Each row is a point on a landscape with many valleys, with its height.
A ball rolls from a point to whichever of its 2 nearest points has the largest drop for the distance, and stops where none of them is lower. Distance is the straight distance between rows; heights are no part of it.
Z_984: [ 21  20  24  -1   8  10  14  15  -1   2  -6  13 -27 -40   7   2   1  19
   5  -9  -7  12  15 -26 -15  20 -16  -9 -16  28   6   3  -7  -1   5   1
 -11  15   5 -12 -13  -5  15  12   4   8 -10  11  14   4]  h=527
Z_40: [  9   7   8 -16   8   4   1   3 -29   9 -13   5  21  30  32  12  10 -16
 -18 -20   2 -11 -12  10   1   9  25   2   6 -18 -15 -12  -5   3 -12 -15
  14  15 -13 -17   9   7  10 -19  24  16   0  16  -4  -6]  h=533
Z_481: [  9  12  13 -22   5  19   1 -23 -12   6  11 -17 -25   9  25  -5 -13   6
   5   1   3   1   9  -5   5  17  -4  15 -25  34   5  -6  -5  16   7   5
   3  -2  -1   2   9  -1   7  19 -10   6   0  24   6   0]  h=286
Z_899: [  8  16  28 -20   2  23  -5  15 -10  32  33  13 -10 -16  24  -5  -2 -13
 -12 -24  -3 -19  -3 -15 -28  12   1   1   3  17  -4  16   2  -2   7  15
  -8   4 -10  -8   3 -14  17  -4 -12  17 -31  15  14  28]  h=439
Z_263: [-18 -13   4  10  -1 -18   2  31   6  10  -7   6   3 -16 -17  24  27 -15
  14  -6 -16 -14  -2   8  12 -10 -11 -10   8 -34 -14   5   8 -17   1  13
  12   1  -5   9  -7   6 -14  13   7  15  15 -44   3  -5]  h=285
Z_439: [  4   7   6  -5  13  17  -1  -6  -1  20  -1  -8  22  30   0   4   8 -26
  10  28  -3  -7 -12   4   8  -9   7  -1   4 -12  -8   1 -10  14  10  -2
  21 -11   4  19  12  23   4   1  36  19  21  -5  -8   2]  h=434
Z_384: [ 10   6 -28  -7   0 -11  12 -24   0 -28  -9 -24 -11  21   0  23 -13   2
 -18   0  17   0  13   6  10  -9  28   4  10  -2  -3 -17  13  -3 -13 -16
  11  -3   0 -10  16  -2   5  -8  -4  -1  -2  16 -18 -27]  h=608
Z_549: [  6  13  12  -7  -6  31  25   7 -16 -18  14 -11 -12  26   5  21  -2   7
   4  -8   0   3  35  -4  -4   9  -7   6  25   7  -4 -11 -11  30 -17 -21
  22  19  11  12   4   1 -16  -5  13   4   3  -6 -11  19]  h=173
Z_683: [ 34  21   3  11   6   2   0  29  -2  23  -4  17  -6 -23 -23  16  -9  -9
 -24 -13 -11 -25  -6 -33 -12 -10  22 -21  14 -20  -9  -1  16 -19   5 -12
   3  -5   2   2 -17   6  18 -12  11  23 -21   3  -2 -10]  h=569
Z_163: [  2   0 -24  14 -23 -10  11 -11  -6 -31  -8 -27 -13  15  -1  16 -15   8
  -4  12  17   4  10  12   4   1   8  11  -1   2  18 -17 -15  12 -23  -7
  -2  13  15 -10  -8  -5 -14   4  -2  -8   9 -22 -19 -12]  h=183
Z_545: [  8   4   9  12  -1  -8   5  18 -14  -2  -9 -22 -25 -30   1  12  -9 -15
   6   1 -19 -30 -15  23 -13  -2   9 -16 -20 -19   9  -8   0 -16  31  12
   4  -3  10 -16 -21  12  37   3   6  22   8 -27  -4 -27]  h=389
Z_834: [ -2   2  -3  -1 -12  18   2 -22  -4  -6  39 -36 -34   5  -1 -22 -39  -6
   7  25   9  -4   9  24 -11 -11  12   9 -14  19  26   4   8  11  18   8
  -7 -14  11  10   4   2  11   2 -19  -2  -9   4 -21  -1]  h=457
Z_599: [-26 -17  12  -7  -4   8 -11 -13   6   5   6  -6  27  17  24 -34  16 -18
  25   8  -6  14 -18  21  -2   2 -24  22 -17  -1  -4   1 -15  13  17  17
  -2  -5   4   3  13   7   2  12   7  -6  17   0   7  17]  h=478
Z_975: [ 16   2   7  13   8  -5  -1  23   7   6 -20  28  -7 -39  -6  -3   9  21
  -5  -3  -5   5  -1 -30  -7   8  -8 -19  -4   9   9  10  -2 -14   6   0
 -16   3  -3 -10 -19   2   6  14   1   0  -9  10  14  -2]  h=543
Z_337: [ -3 -14 -11 -16  19 -30  -3  -6   0 -13 -20  15   8  -4   5  11   7   4
  -7 -23  -5   6   8   0  14   0   8   4  15  -3 -31  -2  22 -22  -7  -5
  14   6 -27 -16  12 -12   4  -2 -12   2   2  21   6 -17]  h=384
Z_941: [ -3  -1  -2   7  -1 -10  -1  29  11  17   2   3 -22 -34 -13  34   8   0
  -8  -7   3 -20  -9 -20   2   1  -5 -26   4   1  -1  21  -1  -6  -3  10
  -4  -2 -10   1 -21  -5 -33  16 -10  -3  -7 -23  15  12]  h=668
Z_892: [-10 -14 -17  -9   0 -28   0  -2 -19 -13 -12 -22  -9  -2  32  -3  -8 -12
  -5 -15   7  -7  -7  25   1   8  13   9 -24   0  -2 -10  14 -18  17   6
   0   0 -18 -24  -1 -12  26  12 -25  14   2  -2   7 -32]  h=306
Z_573: [ -6 -17 -12   5   8 -13  -4 -18   6 -13 -23   0  32  19 -13 -17  -4  -4
  12  16 -15  17   7  12  18 -20  -9  17  -2 -31  -8 -11   8 -11  11  -4
  12 -11   8  10  18   1  15 -20  19  -2  19  -9 -18 -29]  h=245
Z_891: [-20 -16 -17   7 -14 -10   2 -20   0 -21   2 -10  24  30  -3 -10 -10  -8
   7   3  -1  14   7  29  -2 -20  -9  19   3 -25  -4 -14  12  -1  -5 -15
   7  -6  13   5  18  -9   7 -17  -2  -7  11 -16 -25 -19]  h=212
Z_299: [  2   3   0  13   3 -14  -6  19   0  18  10 -21 -16 -37  -7  10 -13 -22
   0   6 -16 -36 -21  21  -8  -8   4 -23  -4 -22  -8   4  23 -21  32  19
   8 -21  -7   2 -21   8  22  10  -6  24  -7 -21   5 -25]  h=398
Z_72: [  8   7   3 -15  19   5  28   3  10 -15  -3   8 -26 -11  -6  38   4  16
  -8 -10   1   1  37 -25  17  10  -7  -4  23  13 -22   4  10   4 -16  -7
  23   7  -7   8   2  -9 -24   5 -11   0   7   5   5  10]  h=508
Z_154: [ 24  14   6  -4   4  21 -21   3   6  25  -3  21  34   4  -2 -28   0   3
 -19  -4   3   5 -24 -26  -8  -1   6 -10   4  -7   3   2 -14  -1   0  -2
 -20  -5  -4  -1   4   6  17 -16  17 -11 -22  33   6  13]  h=484
Z_201: [ 30  16  -5  -4  17   5 -11  -5   7  16 -18  29   9 -12 -16  -5  -5  16
 -28  -2  -2   1  -5 -39   3  -3  13 -16  21   3  -5   7   1  -8  -9 -16
  -1  -6 -11   0  -2   8   2 -20  14  -6 -21  40   1   2]  h=506
Z_577: [ 10  15  22  -6   5  24  12  20  -2  -2   7  19  -7   6  -6  26  15   8
   5 -13  -9   4  31 -25  -5  15 -12 -11  29   1 -11   1 -19  16 -25  -9
  17  22  14   6  -2   4 -29  -1  19   3   7 -13   3  29]  h=209
Z_46: [  8   0 -18  -1  -2  16  17 -23   9 -25  19 -23 -32   3 -11   1 -22  19
   5   8  10  15  26  -3   2  -5   0   8  12  31  18  -8   8  14 -18 -11
  -3   5   7  16   5  -6 -17  -2 -27 -12  -4   7 -11   6]  h=544
Z_227: [ -3  -6 -28   2  -8   1  10 -26  13 -30  -9   1 -11   4 -12   7  -6  26
 -13  -1  16  17  19 -11   7  -2   3   4  15  21   6  -7  11  -4 -27 -21
  -4  11  -8  -3   5  -9 -20 -11 -22 -32  -7  18  -6   1]  h=566
Z_430: [ -3   4  11   1  -4  21  10  -3 -11 -25  16   1   3   4   2 -26 -11   3
   5 -24 -11  14  18   7 -26   0 -13  23   3   4   2 -13   5  -6   2  -9
  -4   7   7  -1   9 -14  33 -20  -8   0 -17  20 -11   1]  h=161
Z_194: [-28 -17   7  -6 -16  -2  -8  10   2   1  16  31  20 -18  12 -27  15   0
  10 -28   9  11  -4  12  -8   2 -14   6  -2  -3 -14  14  10 -15  10  12
 -27   2  -5  -9  -2 -23  16   1 -18 -15 -12  10  16  17]  h=390
Z_942: [-26 -24  -4  21 -21 -21   6 -13  11 -17  -1 -11   2 -14 -15 -13  -4   6
  21  21   1  12  -3  35  -6  -9 -22   3 -11  -7  23   7   0  -7  15   9
 -17 -13  10   0  -8  -4  -3   5 -19 -21   5 -23  -1 -14]  h=443
Z_370: [-20 -18 -16  11  -8 -25 -22  12   8  14 -20  23  32   2   3   3  28   4
  -8 -12   5   5 -18   7  17  -8   9   2   4 -26  -4   8  -8  -7 -17  -2
 -11   6 -12  -5  -4   6 -16  -1   5 -20   4 -32   4  -1]  h=549
Z_821: [-16  -6 -18  -4 -10 -19  -7   0 -12   0  -1   1  28  34   9  12   6 -14
 -13 -14   7  -8 -20  22   8  -9  26   8  14 -26 -15  -8   3  -4 -21 -14
   0   8 -11  -3   7  -9  -6 -25   1  -9  -8 -10 -14  -9]  h=517
Z_216: [ 10  11   2   6 -17  16   5   1 -14 -18  12 -16  -7  24  -3   2 -10   4
  -1   4   9   3  12   1 -15   6   0   4   6   4  17 -14 -19  24 -17 -12
  -2  20  21   3  -5   0  -2  -6  13   0   2  -8 -15   7]  h=137
Z_217: [ -2 -20 -12   7  17 -15  -6 -18   5 -11 -40   5  24   6  -7 -13  11   0
  17  27  -5  21  -9   5  25 -10  -9   7 -21  -8   7  -8  -9  -3  13   6
   9  -6  -2   1  18  16   6  10  18  -5  35   2  -1 -25]  h=295
Z_464: [ 12  16  13 -11   7  25 -11  -4   4  34   7   0  -2   4  16 -16   5  -1
  -3  21   7   0 -22 -17   8  17   5  -9 -20  32  20  17 -21  22  12  17
  -9 -11   3   4   5  10 -10  17   6  -4   0  21  20  19]  h=88
Z_393: [ 21  17  13 -20  29   9  10  10   2   7  -4  15 -22 -18   0  38   1   2
  -9  -9 -10 -10  25 -29   4  12   9 -13  18   7 -29  10  17   0  -4  -4
  28  -5  -9   8   2  -5  -1  -3  -1  24  -1  19  12   8]  h=486
Z_879: [ 22  17   7 -11  18   2  -8   8 -12  16  -8  21  17  12  10   8   3  -7
 -31 -11   3 -16 -12 -18  -1   1  17  -1  17  -7 -16  -6   0  -4 -12 -15
  11   5 -16 -10  -1   0   4 -28  22   9 -17  27   4   0]  h=524
Z_43: [  2   6   7   1   2   4  -4  13  -2  12  10   1  12   1  -7 -18  -5 -22
   0   2 -19 -12  -9   4 -14  -8   4   0   0 -17  -6  -4   8  -9  20   4
   5 -10   7   5  -3   4  29  -8   7  17  -1   1  -6  -6]  h=415
Z_992: [ 26  16  20  17  -6  15  19  17  -3 -11   6  -5 -41 -40 -14   1 -23  19
   9  -4 -10   1  26 -15 -24  13 -14  -9 -14  23  28  -3  -4   1   0  -3
 -10  10  18  -3 -27  -2  20   4  -5   7  -8  -5   0   1]  h=516
Z_134: [ -8 -15 -23   3 -10 -17   4  -8   2 -23 -23 -13   7  19  -2  15   7  10
   5  12   6   9  10   5  21  -4   1  11   3  -2   0 -13 -16   8 -19  -7
   3   9  13  -1   3   9 -24   9   9  -9  27 -27  -7  -8]  h=236
Z_73: [-13   1  12   5   0   9   8  -5   8 -17   4   0  -8  -5  -2 -24   7  10
  27  12  -6  18  10  11 -11  11 -28  12 -13  13  12   2 -11   5  16   5
  -3   5  14   4   1   2   4  14  -2  -9  12   1   2   2]  h=381
Z_870: [-19 -21   5  14 -14 -10   3   0   7 -26  -6  12   4 -23   2 -29   0  15
  28  -3  -3  21   0  19 -16   9 -29   8 -27  -6  25  -5  -8 -10  17   6
 -23   1  15 -16 -13  -1  22   4 -12 -15   5 -12   1 -11]  h=414
Z_247: [ -6  -1  16  -1  -5   8  -9   1  10  20   6   4  -1  -5  16 -21  22  -4
  16  11  10   3 -23   2  -2  15 -13 -10 -21  20  18  18 -18  20  10  21
 -14  -8   7  -7  -5   3 -20  27   1 -13   4  -3  23  26]  h=145
Z_798: [ 12   5   0  21 -25  18  -8   4   7   2  18   3   2   9 -37 -17 -13  -1
  -2   6   1   4  -5  -5 -18 -19   2 -10  14  -8  19   0 -13   7  -6  -4
 -21  -4  26  12  -7  12   7 -21  16 -19 -12  -8 -18   8]  h=490
Z_582: [ 33  21   5  21   3  17  10   8   7 -13  -4  -4 -27 -21 -29  -9 -26  17
   0  12 -10   4  20 -21 -17  -8  -3  -7  -5   2  20 -11   0  -6   7 -13
  -8  -2  28   6 -14  10  29  -7   9   7 -13   3 -15 -20]  h=507
Z_761: [-21 -13   2   4   2 -14   7  -1  17 -23   1  19 -12 -26 -12  -3  16  24
  10 -10   0  22  19 -13  10   8 -22  -2   4  19  -7   8  14 -10  -5   1
 -11   5 -13   1  -2 -14 -23  19 -21 -16  -2   5  13  11]  h=620
Z_937: [  2   0 -20  14  -3  -6   9 -31   7 -27 -11 -20 -11  12 -21  -9 -22  10
  18  36   4  17  13   9   9 -12  -3   6 -13   3  20 -18  -4   8   1  -4
   8 -15  24  13   5   4   6   2   1 -10  17  -6 -18 -30]  h=246
Z_676: [ 32  22  21 -11  19  14   8  15 -13  18 -23  19  -2  -6  19  18  19  11
  -9   5   0  -9   5 -30   0  22  -1 -14  -8  17  -2   1 -28   7 -10   2
  15  16   6 -16  -5  19  -2  11  35  13  13   4   9   7]  h=258
Z_425: [-15  -4   4  13  -8 -12  -8   5   8  19  16 -12   4 -18 -21 -12  -9 -17
   6   6 -15 -16 -13  22 -12 -11  -3 -12   8 -25  -2  13  20 -16  28  16
  -3 -20   1   9  -7   0  13  -2 -10   7  -3 -16  -3  -8]  h=406
Z_6: [ -6  -6  12   6 -23   4  -6  19  -2   4  11  11  -4  -7  11   2  16   5
   8   1  15   6 -11  -4  -8  15 -21  -5 -11  12  20  10 -34  24  -8   8
 -24  13   5 -14 -15  -5 -26  23   1 -17   5 -26  11  28]  h=205
Z_473: [  9  -1 -26 -15  12 -20   2 -31  -2 -11 -26  -7   8  40   8  26  -1   3
 -23   3  16   0  -2   6  30   4  34   2  17   0 -12 -11  -9   4 -25 -17
  13   3  -7 -12  15  11 -21   0   9  -4   8  10  -9 -20]  h=622
Z_584: [-16 -10   7  18 -17  -3  -5  32   6  16   8  11  11   6 -22  12  18 -12
   7  -3  -9  -6  -4   8  -2 -16 -14  -5  12 -33   4  -1 -11  -4 -13   6
  -1   4  10  14  -8  11 -14  -8  24  -4   6 -44  -5   8]  h=265
Z_719: [-16 -10  -7 -21  13  -7   6 -21  -7 -13   0 -16  -9   4  30 -13 -13  -5
   8  -6  -4   8   6  22  13   8  -3  27 -19  16  -7  -7  17  -7  18  12
   8  -6 -14  -4  13 -14  25  11 -26  12   7  21   8 -11]  h=268
Z_88: [-35 -26  -7   7 -10 -10 -15 -15  10  -2  -2  -7  21  -4   4 -27   8 -16
  23  15  -4   8 -16  31   4  -3 -20   6 -19  -7   4  12   2  -2  28  15
 -11 -15   0   5   1  -2   5  11 -12 -15  10  -7  11  -6]  h=462
Z_877: [ 19  13  -3   0   9  -4   2   6  -2   1 -11   0 -17 -13   2  25  -6   4
 -12  -4  -2 -13   4 -21   0   8  15 -14   0   8  -8  -5   7  -5  -2  -4
  13   2  -6  -3 -12  -1  -2   6   6  16   0  -2   7 -11]  h=468
Z_486: [ 14   5  11  19  -7  -3   0  31   2  13  -3  22  -7 -36 -15  -4  -7   3
 -14 -21 -12  -8   3 -21 -22  -2  -3 -16   7  -9   2   7   8 -19   6   1
 -22  -1   4  -7 -27   4  21  -4   5  13 -20   0   7   2]  h=559
Z_339: [-22 -20 -16  13 -13 -28   8   8   9 -20   1  -1 -20 -28  -3  10  -1  20
  12 -12   6   4   8   9  -2   3 -16   0 -11   9   9   2  10 -10   5   5
 -16   3  -6  -8 -15 -19 -19  13 -29 -14   2 -17   9  -1]  h=640
Z_908: [ -2  -2  10  17  -9  10  -3  -5  21   3  21  -5  -8 -13 -28 -27  -4  10
  17  14   1  14  -2  -3 -12  -6 -14  -5  -5  13  25  12  -8   9  11  14
 -20 -14  13   6  -1   3 -12   4  -6 -16  -2   2   0  11]  h=401
Z_779: [  3   5  14  -6   8  -4  15  34 -20  13  15 -16 -25 -19  17  43   4 -17
   5  -4  -1 -41 -11  13  -9   7  -2 -18  -8  -6 -12   5  -2   3  11  16
  12  11  -8  -7 -12   0  -8  17   2  28  11 -36   7   4]  h=332
Z_654: [-11 -10  15  13 -10   0 -19  18  11   7  -6  28  38   4 -18 -23  26   0
  13 -13  -6  15  -2  -6  -8  -2 -20   1  10 -20  -1   4  -2 -13  -7   1
 -14   5  11   5   1  -1  -2 -18  14 -16   2  -2   1   6]  h=319
Z_896: [ -9  -5  15  -2  -2  12   0  -5 -19 -10   1 -10  22  28  27 -26   6 -16
   9  -2   6   6  -1  24  -9  13 -10  26 -17  -7   1 -13 -22  15   9  -3
   3  14   7  -7  12   2  21   0  15   4  18  -5 -12  10]  h=491
Z_467: [-24  -1  10 -14  -7   4 -12  -3   4  18  27   8  21   4  15 -35   3 -20
   2 -20  -6  -5 -15  16  -5  -4  -6  16   1  -4 -15  14  10  -9  17  16
 -12 -14 -17  -1  15 -14  21  -3 -21   2 -15  12  10  17]  h=411
Z_369: [ 10   8  14  11   6   4   6  36   2  11 -12  32  10 -11 -11  22  24   4
   1  -8 -13  -7  12 -22   1   4  -8 -13  18 -10 -10   5 -17  -5 -18   1
   6  19   7   1 -19  16 -20   1  28   8  11 -26   3   4]  h=248
Z_906: [ -7 -10  -9   4  -5 -21  14  19   3 -13   1  -8 -28 -41  -2  42   1  13
   2 -13   5 -11  14  -5   1  13 -13 -13  -4   9  -1  10  11  -7  -8   9
   0  15 -11  -3 -19 -16 -32  20 -20   3   1 -26  10   6]  h=656
Z_268: [  1  -7  -9   3 -10   0   3   0 -23 -17 -16 -10  21  35  17  -2  11  -9
  -4  -2   6   4   0  24  -1   5   8  20  -3 -18   2 -18 -13   5 -14 -16
   4  20   9 -13  12   6   7 -12  24   3  17 -11 -22 -10]  h=499
Z_614: [-18  -6   9  10   4  -2  -6  16   8  29  27  -4   6  -6 -16   5   5 -32
  13  13  -9 -19 -19  23   3 -16  -5 -12  16 -27 -19  19  13   4  20  18
  16 -13 -12  20   6   2 -15   9  -5  13   7 -25   8   4]  h=416
Z_265: [ 24  14  25   1   4  16  -7  27  -2  25  -6  29  10  -7   0   4  12   4
  -5 -10  -4  -5  -6 -33 -11  13  -8 -18   5   0  -3   5 -23   6  -7  -6
  -2  16   4  -4 -12   3  -6  -3  27   0   0  -1  12  17]  h=276
Z_415: [ 20  23   4  -3  11   2   8   7  -5  14  10 -26 -27  -9  -3  16 -16 -17
  -9  12  -8 -23  -6  -4  -6  -5  18 -11  -2   7  -1   3  19   2  14   6
  19 -14   6  12  -3   9  14   4   4  35  -5   0  -3  -7]  h=454
Z_90: [  8  10  18 -10   3   1   8  15 -19   6  15 -24 -42 -27  22  30  -3  -3
   3  -1   9 -21   4   6  -9  20  -6  -6 -21  23   3   8   6  10  11  14
   3   3  -3  -2 -11  -7  -4  24  -7  22   4 -13  16  11]  h=331
Z_944: [  3  -6  -5  15  -8 -13  -4   3  -8  -5 -15  -1  -1 -14   4 -14  -7  -6
   7  11  -9  -2 -13  21 -10   1   0  -1 -30  -9  17 -11  -6  -7  28   9
  -5  -3  13 -15 -18  13  36   0  14   8   5 -11  -1 -26]  h=373
Z_487: [-13 -10 -13   9  -6  -3   3 -46   7 -15  10 -30   7  17 -11 -31 -27  -3
  19  39   0  20   5  25   8 -13  -9  17 -24  -2  14  -8   1   5  27   3
   1 -17  11  15  13   6   9   0  -8 -10   8   5 -18 -16]  h=214
Z_248: [ -6 -15 -33  -5   2 -20  -3 -26   1 -33 -21   1  12  23   1   4  -4  15
 -17 -18  10  17   6  13  11  -7  16  14  16   3  -7 -14  16  -9 -25 -23
  -1   0 -14 -11  13 -10  -5 -23 -17 -22  -6  22  -8 -18]  h=590
Z_619: [  4   3   8 -16  22  -6   8   5  -3  -9 -15  28   9   2  -1  19  13  -3
 -10 -39 -12   1  17 -12   5   6   6   3  34 -13 -35  -8  23 -19 -14 -11
  26  13 -20  -8   9 -15   5 -21   5  10  -8  19   1  -9]  h=410
Z_714: [-13   4  -7   1   7  -3  -5  -2  13  31  26 -20  -6  11  -9  20   6 -23
   1  25   7 -20 -21   6  22 -15   9 -17  15 -12 -12  25   9  14   8  10
  10 -22 -14  24   5   2 -39  14  -9   5   5 -17   4  15]  h=422
Z_254: [-13  -6   9  17 -23  -3  -7  34   0  11   7  16   7  -5  -7  11  24   3
   2 -15   3  -3 -11   2 -12   6 -15 -10  -2 -14  18   4 -30  11 -24   7
 -19  14  19  -2 -24   9 -29  -4  16 -12   2 -44   1  21]  h=247
Z_805: [ -9  -9  -9   9 -27   8  -8  -8  10   2  25  -4   2  24 -26  -9  -7   6
  -5   1  17  12  -4  -1 -12 -14   4  -2  18   7  16   2  -9  11 -26  -2
 -15  -1   9  14   0  -5 -18 -19 -10 -33 -13  -8 -14  26]  h=477
Z_436: [ -7  -7  -4  11  -9  -1  -5  -1  16 -11 -10  11  20  12 -20  -4  15   6
  11  10  -5  21   9  -7   7  -6 -17   7  11 -15  -1  -6  -8   3 -13  -1
  -4   6   9  11   3   5 -22  -7  14 -14  15 -11  -6   6]  h=287
Z_902: [  1 -13 -13  -6   4 -28  -1   1 -10 -15 -19  -1  -8  -8  22  11   2  11
 -18 -26  11  -1   4   2  -2  12  14   4  -7   8 -12  -7  17 -15  -5  -2
  -1  11 -23 -25  -1 -20   4  10 -20  -1   1  -3   6 -16]  h=346
Z_319: [ 17  24   2 -36  17  18  -1 -28  -7  16   4   0 -14   8  24   5  -8   7
 -14   1   6  -4   8 -25  12  15  20   5 -12  38 -10   4   8  11  -2   2
   8 -10 -12   2  12  -8   4   0 -13  10 -11  49  13   3]  h=254
Z_357: [  6   4  17  -6  18  17 -11  -4   6  16  -1   7  23  13  -7 -17   5  -9
   5   8 -12   1  -9 -14   8  -8  -2   6   1 -11 -15   2  -1   3  12   3
  15 -17  -2  20  18  12   6  -9  20  16   6  23   0   8]  h=424
Z_893: [-22 -22 -23   6 -11 -12  -6 -30  -1 -19  -9 -10  22  13   5 -29 -19  -1
  -1   4   3  19 -13  31   1 -14   3  24 -20 -15   4  -6  10 -16  13  -6
 -11 -14   0  -2   8 -11  26 -12 -18 -12  -1   8 -12 -18]  h=174
Z_964: [  9   1   6  -8   5  10  -1 -14  -8  -7  -6  13  15   3  16 -27  -7  16
  -8 -12   2  20   6 -11  -4   9  -3  14  -6  16   4 -10  -4   3  -5  -4
  -9   7  -7  -8   7  -2  17 -13  -4  -8 -12  41   0   8]  h=152
Z_819: [ -4  -2  -7  13   5 -23   3  30  15   5 -13  23  -7 -26 -23  29  15   3
  -8 -20  -5 -13   7 -24   7  -5  -4 -23  18 -13 -18  10  15 -21 -13   0
   0   8 -13  -2 -16  -8 -19   6  -3  -1  -5 -14  12  -4]  h=678
Z_786: [  0  -9  -8   5   7 -14   5 -12  -8 -13 -29  -8  -2  -6  16 -12  -1  10
  15  13  -1  12  -6   8   7   8  -4   7 -36   6  12 -11 -11  -4  13  -2
  -4   2   5 -13  -6   9  11  13   6  -2  20   1   0 -26]  h=345
Z_506: [-15 -10  -6  10 -23   6  -4 -18   6  -6  40 -27 -14  12 -19 -14 -24 -10
   6  22  14  -1  -2  22 -14 -21   1   1  12   1  20   5  10  13   0   7
  -9 -15   9  12   3  -3 -17  -5 -23 -17 -11 -18 -21  17]  h=465
Z_239: [  6   3 -22 -10   5  -3  22 -10  12 -12  14 -24 -35  -6 -12  25 -17  11
  -4   7  11  -8  26 -11  16   0   7  -3   8  18  -3  -1  18   6  -8  -6
  12  -8  -1  12   3  -4 -28  11 -22  -1   1   1   1   6]  h=529
Z_610: [ -1   8   4 -20   6   8  -5  -9   2  19  13  11  -2 -14  14 -16  -5  -6
  -8 -19  -4  -5  -4 -10  -3   4   3  11  -3  13 -10  14  16 -17  12   9
  -8  -9 -18  -8   7 -14  19  -1 -22  13 -30  36  15   9]  h=425
Z_919: [-15 -15  -4  -3  -1   7   8 -29  -3 -28   9  -8   9   9   2 -34 -20   8
   7  -9  -5  25  16  20  -7  -4 -16  33  -7   2   6 -17  13 -13   9  -1
  -7  -5  -3   0  14 -12  29 -13 -25  -6 -10  23 -13 -16]  h=132
Z_375: [ -3   4   6 -11   0  23 -11 -12  16  15  23  10  20  21  -1 -16   2  -5
  -3   1   9  -2 -14 -11  -2  -8  11   1  20   4  -5  13   1  12 -11  -1
  -3  -9 -11  18  19  -6 -17 -16  -3 -15 -19  26   5  33]  h=451
Z_639: [-14 -13   0 -12   9   1   4 -33  -3 -10   7 -26   0  17  17 -34 -18  -5
  22  21  -8   7  -2  31   7   0 -15  23 -29   5   8  -1   3   3  28  15
   6 -15   1   4   8   4  25  16 -14   9  13  12  -5 -16]  h=238
Z_94: [ 17  27  21 -21   9  21   0  10  -8  29  24 -13 -27  -8   8  12 -14 -12
  -4  -1 -11 -21   7 -14 -15   5  12  -4  -3  20  -7  11  20   4  10  10
  12  -9  -5   7   3  -4   9   0  -1  29 -20  11   9  17]  h=448
Z_717: [  7  19  20 -26   4  19   4  -4 -20  14   9 -13 -36  -6  33  18   2  15
   4  10   4  -3   8  -5   3  28  -5  -2 -23  45   2   3 -11  22   4   9
  11   3   2   3   2  -6 -15  26  -3  10   5   0  24  18]  h=310
Z_508: [-15 -14   8  -1   7 -16   4  31 -17   6 -12  -3  -5 -16  16  22  28 -14
  14  -6  -8 -21  -8  14   4  12  -9  -6 -12 -10  -9   1   0  -1   5  15
   9  14  -3  -9  -8   4  -8  25  11  17  20 -38  10  -6]  h=311
Z_95: [ -8  -9  17   8 -13  -3  -9  18   7   0  -5  43  18 -21   7 -17  28  12
   4 -27   5  20   2 -14 -12  11 -19  -3  -1  -7  -3   5  -7 -12  -5   0
 -21  15  -5  -8 -12  -9   8  -3  -3 -23  -8   1  12  18]  h=355
Z_26: [ 17  25   2 -18   5  20   2  -5 -18  23  20 -22 -10  30  12  16  -5 -24
   5  22   9 -20 -14   3  13  -5  22  -7   2   7  -2   3 -12  27  10  -7
  19  -7   5  11   3  20  -1   5  21  22   9  -3  -9  11]  h=442
Z_116: [ 18  13  -5 -15  21   9   2 -21  -5  -5 -21  -3  -1  10  14  -5  -9  15
 -15   4   8   6   7 -13  11   9  14   5   0  15  -2  -9   0   5 -14 -12
   8   6  -7  -4  12   7   3   0   6  -3  -1  42   5  -7]  h=207
Z_600: [-18 -17 -22   7   3 -23 -17  -6  20   8 -32  20  21  -2 -22   6  26  10
  -7  11  -3  11 -17 -14  30  -9   3 -16  10 -14  -7  16  -1  -9  -8  -1
  -8  -4 -11   6   6   6 -31  12  -1 -19  17  -8  11  -7]  h=572
Z_225: [-18 -15 -17   3  -9 -21  -4  -4  20  -3  -9  16  14  -4 -14   3  16  22
 -10  -2   6   7   3 -20  13 -11  -3  -8  15  -1  -6   8  14 -11 -16  -6
 -11   3 -17   4  -5 -13 -28   0 -20 -21  -4   1  12   7]  h=597
Z_193: [ -3   0   0 -13  11   8 -24  -9   4  23  -3  21  39  10  10 -24   7  -6
 -11  -7   2   4 -23  -5   8  -3  12  -2   6  -6 -10   9  -5  -7  -2   1
  -8  -8 -19   3  17  -6   4 -14  -2 -12 -16  42   6  19]  h=467
Z_862: [ -9   7  -7 -11   4   1  -7  -9   9  16   9  -6   2  17   3  11   1  -7
  -8  12   8  -8 -20  -4  17  -8  12 -11  14   8  -7  16  -3  14 -10  -1
  10  -7 -18  11   9   2 -33   5  -6  -5  -3   8   4  19]  h=435
Z_379: [ -8   0 -12   0 -17   6   6  -9 -15 -14  12 -18  18  49   6  14  -4 -21
 -10  -4  12 -10  -3  25   6  -8  22  15  19 -21  -7 -16  -2  15 -18 -20
   8  10  10  -4  14  -1  -7 -25   4   9  -2 -17 -28  -4]  h=509
Z_310: [  8  11 -10  -5 -10   5  -5 -18  -9   6  23 -34 -17  26   6  -1 -26 -12
  -4  26  16 -15 -11  10   1 -10  25   3  -3  11  12  -2  -1  19   4  -1
   0 -12  13   7   3   7   7   0  -6   8  -6   5  -9   6]  h=450
Z_606: [ 26  -1  -8  -7  24 -19  -3 -10 -20 -14 -49   1  15  26  18  22  10  -4
 -27  -1   2  -3   1   2  21   5  33   1   2   0   1 -22  -6  -2 -23 -11
  20  11  -5 -22  10  18   2  -2  27  11  18  -1  -9 -32]  h=637
Z_555: [  2  -3 -17   7   1 -21 -11  11   5   3 -18  13  19   6 -11  12   7   6
 -24  -9   1  -4  -7  -9   6 -15  23  -2  15 -23  -6   0   4 -15 -21 -15
  -2   5  -5  -6  -4   4  -7 -18   7  -9 -13  -5  -7 -13]  h=531
Z_182: [ 22  14   5  24  -2  28  -3   7  15  -5   9   8   5  -7 -42 -20 -22  14
   1  13  -9  16   7 -21 -20 -20  -2  -8  10   3  17 -11  -9  -4   0 -13
 -13 -12  25  11  -1  14  28 -25  11  -4 -18  19 -15  -1]  h=498

Where does a ball stop that starts at each point below?
Z_941 => Z_73
Z_473 => Z_216
Z_415 => Z_216
Z_606 => Z_73
Z_821 => Z_73
Z_779 => Z_464
Z_619 => Z_487
Z_182 => Z_919
Z_154 => Z_919
Z_439 => Z_919

Call two points neighbours if one is among the 2 nearest of the other. Go from one point of each pair to the other, from neighbour to neighbour, staying as low as possible. Name the highest point that can't be avoided.
Z_964 and Z_676 => Z_879
Z_964 and Z_464 => Z_481
Z_73 and Z_919 => Z_798
Z_216 and Z_487 => Z_937
Z_919 and Z_964 => Z_430
